Points on a hilly landscape, in no order, each with its height.
From any point a climber takes the steepest step (rise divided by distance) to one of its 2 nearest points. It stops when none of these is higher. Distance is the straight distance between rows; heights are no part of it.
<626> height 542: [ -6 -14   6  11  -1  -9  -3  -2  -5  -7  -6   1 -10   2   4  11   7 -11
 -20  -5]
<69> height 503: [ -3  12   3 -13   3   3 -12  -3   0   3  -4   3  10 -11   6   2  -6   4
   3 -12]
<133> height 574: [ 11   0 -11  19   1   5   4 -13  -8  -3   6  -2 -34  13  -8   5   2   1
   8  -5]
<374> height 393: [-12   3   9  -5 -12  10 -17  -3  12  -6  -5   2  18   9   7  -7  -8 -14
   9 -17]
<106> height 836: [ 13  -1   6  -3   2  -6  -2   2  -4  -6  -1  -1 -16  -8  -3  13  -5  -8
  -8  12]
<371> height 498: [ 1  9 -2 -3  2 -3  9 15  1 -5  3  3  2 -4 -3  7  3 -8  3  4]
<61> height 383: [-16   9   6 -11   4  11 -12   0   0   5  -4  12  17  -8  -6  -7 -11  -5
   6  -5]
<136> height 541: [ -6  -4  -4  12  -2 -18   4   6   4  -8  -3   0  -1  -2   5  14   5  -8
  -9  -3]
<591> height 395: [-10  10   4 -12   1   7   1   4  -3   1   2   9  15  -5  -1  -4  -2  -5
   2  -1]
<878> height 390: [ -1  -6  -6  18   1   5  11  -6  -7  -8   2   5 -27   4 -10   5   7   9
 -14  -4]
<666> height 694: [  3   0  12  -3   5  -6  -6   2  -5  -5  -9   3  -1 -11  -4  10  -6  -8
  -8   5]
<453> height 658: [  0  13  -9  -9  -9   1  -4  -4  10  -6  -9   7  12 -16   4  -1   6   3
   7  -6]
<779> height 364: [  7  -1  -4  -4   5  -5   3   2 -10   3  -2  -4  -6   1   5   4   2   7
  -2   6]
<82> height 454: [ -9  -4   3   0   3  11 -12   6   4   0   1   6  16  -4   0 -10 -19   0
   2   8]
<642> height 447: [13  0  2 -3 12  3 -7 10 -6  3  8 -5 -3 -3 -5  2 -1 -3  2  8]
<39> height 234: [ 20   2  -4   1  -6  -5   2   0  -7   1   7  -5 -24   3  -3   6   3  -8
   5   5]
<357> height 569: [ -8 -10  -3  12   3  -7  -4   6  -2  -8  -8  -1   2   2   7  10   7  -7
 -10  -9]
<833> height 365: [  1  -9   6   7   9   3   9   4  -3   4   1  -3  -1   2 -12  -4   1   4
  -5   7]
<508> height 517: [-10  -6   2   0  11   4   2   4   1   3  -5   2  10   4   4  -2  -5   9
   2   9]
<74> height 89: [ 12  12   4 -15  -6  -6   3  -7  -2  -6  -3  -1  -5  -9   3   4  13   9
   8   2]
<911> height 295: [  6  -9 -11   8   8   7   7   2  -1   2   3  -4 -12   2  -3   1   9   8
  -7   3]
<150> height 579: [ 14   1  -1   4  -1   5  12 -10  -1  11   3  -6 -10   7 -12 -11  -2   5
   7   3]
<719> height 375: [14 -1  8 -5  2  0 -3  3 -7  6  5 -6 -9 -1 -9 -6 -1  4  8 10]
<84> height 465: [ 13   5 -10  -2  -4   0  13  -4  -2  10   6  -4  -7   3  -4  -3   7  -3
  -1   3]
<337> height 250: [  8 -12   2  17   5   7   0   0  -1   1   9  -8 -20  10 -11  -8  -1  18
  10   2]
<879> height 324: [ 13   4   6 -11  -5   5  -2  -5   0   8   3  -5  -1  -4  -7 -10   2   9
  13  10]
<100> height 266: [ -1  -2 -15  -3   2   6   5  -1  12   6   9   2  12   3  12  -3  -3  -6
  -3   3]
<142> height 442: [-8 13  1 -6 -6 -5  5 10 -1 -8 -1  6 11 -5  2  3  5 -8  2 -4]
<805> height 698: [-11  12  -4  -6  -9   0  -6  -5  15  -5  -8   7  17 -10   3   2  10  -8
   7 -16]
<90> height 482: [-4 -3  3 -3 14  5 -4  5  3  6  2  0  6  1 -5 -2 -5  9 10 17]
<756> height 216: [ -2 -15  -6   8  10   9  -5   5   3   0   1   0   3  -2   5  -3   7   5
 -15  -3]
<429> height 643: [-12  -2 -13   0  -6  -2  -5  -5  13   1  -9   0  17   6  16   1  -3  -6
   2  -7]
<323> height 499: [ -1  13  -6 -11   5  -3  -6   7 -10   0  -1   3   0  -4   7  10  -4   0
   2  -3]
<542> height 621: [  4   8   1   5 -15 -12  20  -5   2  -3  -7  -1  -4  -4  -8   1   3   2
  -1  -3]
<27> height 229: [  1   2 -13   3 -12 -17  11  -3  -9   0   1  -3 -10   2   3   3   4   2
  -9   0]
<214> height 308: [  0  -9 -14  15  -2  -1   8  -1  -4  -3   0  -2 -13   2   0   2   8   6
 -15  -5]
<59> height 58: [  5   6  13 -11  -4  -8   6  -4  -6  -2  -4   3  -3  -7  -1   4   5   3
  -4   1]
<882> height 729: [ -3   7  -2   2 -13 -17  11   1  -1  -7 -12   2  -1  -6  -1   7   5  -5
  -3   2]
<262> height 519: [ 10  -1   8   4  -3  -8   9  -9  -8   3  -2  -2 -10  -3  -7   0  -5  -1
 -11  -1]
<271> height 315: [ -4 -14  -1  10  10  11   5   6   1   1   3  -1  -5   5  -9  -9   2  16
   0  13]
<607> height 430: [ 5  4  9 -5 -6  0 -2  9 -7 -4  1 -3  9 -9  0 -7 -4 -4 -7 -3]
<250> height 410: [-17   1   6  -8  -4  13 -16  -3   6   2  -3  13  15  -1   0  -9 -23  -8
   9  -8]
<832> height 561: [ -3  16   0 -15   1  -3  -6  -3  -5  -3  -2   8   3 -11   7  10   3  -1
   1 -11]
<454> height 431: [-20  -8   2  -1   6  14 -17   2   4   2  -2   8  16   5   4  -7 -20  -4
   2  -2]
<182> height 427: [ 10   9  -4 -11  -3  -3   0   6 -15  -1  -2   0  -9  -3   2   4   2  -1
   3   8]
<115> height 396: [ 12  -3   1   9   3  -2   9  -8  -9   1   6  -4 -23   4  -8   3  -2   3
 -10   0]
<748> height 580: [ 7  5  7 -4  3 -4 10 12 -1 -7  8 -3 -6  4 -2  5  4  1 11  8]
<820> height 618: [-13  -8 -12   7   6   2 -10   1   6  -1  -9  -1  12   7  14   4   1  -6
  -2 -12]
<95> height 140: [ -1  -2 -13   7   0  -8   3   9   4  -1  14  -3   5  -1   6   3   8  -8
 -13  -3]
<234> height 185: [  6  -3  12   1  -1   2   2  -6   6  12  10  -7  -8  10 -15 -14   0   8
  20  12]
<917> height 344: [  0  -2   6  -8   0   3   3  -4  -2   9   8  -1  11   2   5  -8   0  -1
 -10  -1]
<411> height 358: [-16   8   8 -13   0  14 -15  -8   6  -5  -6  15  18 -14  -8 -11  -3   5
   8  -6]
<164> height 603: [ -5   1   9  -1  12  -2 -11   5  -5   1  -4   3   7  -6  -1   9  -6  -7
  -5  -6]
<693> height 292: [  9  -3  -6  15  -4 -10   9 -10  -2  -5   8  -2 -25   2  -2  10  -1  -1
 -16  -1]
<446> height 633: [-12   1   0   4  -2 -13  -9   1   1  -5  -8   0   6   6  10  15   4 -13
  -1 -13]
<603> height 521: [  0   1  -4   8 -11  -7  18   3   8  -1  -2  -4   4   2   0  -6   1   0
  -2  -3]
<244> height 556: [ -8  -6   6   3   4  -3   0   5  -4  -1 -14  -4  10   0   4  -2  -4   3
  -1   0]
<387> height 529: [ -2  -3   0   1  17   5 -11   9  -9   2   4   1   1  -3   0   5  -4   0
  -7   1]
<836> height 286: [  1 -15   1  10   8   8  -6   4   5   5   9  -7 -10   7 -12 -10   0  18
   8  17]
<238> height 483: [  5   1 -15  21  -3   6   6 -11  -9  -7   6   5 -36   8 -10   8   2   3
  -7  -1]
<58> height 316: [ -1   4   5 -13  -5  13  -8  -7  15  -1   3  11  17 -10   7  -7 -13   1
   5   0]
<71> height 122: [ 13  10  -3  -6 -11 -14  10  -3   0  -4  -1  -4 -16  -3   0  10  10   3
  10   4]
<888> height 289: [  4   6   6 -16   2   5  -6  -6  -1  11  -1   2   8  -9  -8  -8   1   8
   6  12]
<93> height 337: [ -8   6  12 -14  -3  10  -6  -7  11  -3   0   9  18  -9  -3 -11  -3   8
   7   4]
<345> height 298: [-3 -2  0 -9  6 10  2 -4  5  9 10  6 13  4  7 -5 -6 -1 -2  7]
<754> height 456: [  5   9  -1 -14   3   3  -2   0   6   2   1  -1   8  -6   9   1  -2   8
   9   1]
<286> height 684: [ 16   0  -8  16   2   7  10 -10  -1   6   6  -6 -19  12 -10  -5   2   3
  10  -3]
<775> height 631: [ -9   9   4 -11  -8  -8  -7  -6  -2  -4  -7   3  11  -2  11   4   6  -4
  -1 -15]
<782> height 170: [  7   7 -12   4 -14 -18  10  -9  -4  -2   3  -4 -22   2  -2   9   2  -1
  -1   5]
<86> height 634: [ -1  -4   2   8  -5 -15  10  -1  -2  -7 -12   1 -10  -4  -1  11  -1  -4
 -10   2]
<925> height 412: [ -7  -2   9  -1  -8   4  -8  -1   8  -1  -6  -3  19   7   6  -6   2 -16
   0 -11]
<853> height 669: [-10   7  -4  -6  -9   3  -7  -5  15   0 -10   4  20  -4  12  -1  -5  -7
   7 -11]
<123> height 428: [ -5  -5  10   1   8  -4  -2   4  -4   9   2  -2   3   0 -15  -7  -3  10
  -2  16]
<338> height 251: [  3  -9 -14   2  10   9   4   1   5   6   7  -3   2   4   8  -1   4   6
  -5   5]
<163> height 592: [-12 -12   1   6   9   4 -12   1  -2   0 -14  -1  10   7   8   0  -3  -1
  -2  -5]
<875> height 495: [  0  -2   4  -1   2   6  -3  11   0  -1   2  -3  13  -5  -3 -10  -9  -1
  -3   5]
<848> height 304: [ 15  -4   3   2   4   0   2   2  -8   2  10  -7 -19   7  -5   1   3   2
   3   6]
<670> height 653: [ 7  4  1 -7 -1  6  7 11  5 -1  5 -3  0  4  0 -2  3  3 20 10]
<359> height 187: [ -8 -12 -11   9   1   7  -2   7   6  -1   7   0  11   3   8  -2   9  -9
 -14  -8]
<208> height 670: [  2 -12   5   8   3  -6   2  -4  -8   0  -2  -3  -6  -1  -1   1   1  -4
 -18  -4]
<513> height 720: [ 6 -5 -4  2  3  9  9  8  7  1  7 -4 -1  9  3 -9 -4  9 13 13]
<672> height 679: [-14   8   2  -5  -7  -5 -15  -5   3  -1  -7  -2  11   9   9   7   4 -15
   6 -20]
<762> height 452: [-3  0  8  0 -8 -4  9 -1  9 -1 -6 -3 13  1  3 -5  5 -7 -5 -8]
<577> height 296: [ -3  -3  -4   1  -3 -13   5   2  -9   0  -3  -2  -2   5  12   4   3   3
 -11  -5]
<122> height 215: [  7  -9  12  10   3  -1  -2   1   1   6  12  -9 -17  14 -13  -9   1   7
  21   5]

Where does a climber stop that starts at each point below?
<591> -> <513>
<359> -> <286>
<782> -> <832>
<271> -> <805>

Call two points neighbours if one is among the 2 nearest of the other. Go from one point of each pair to the other, from neighbour to neighbour, staying as high as possible. Name the lowest point that can't be avoided.
<672> and <882> -> <136>
<513> and <875> -> <61>
<832> and <805> -> <374>
<208> and <832> -> <626>
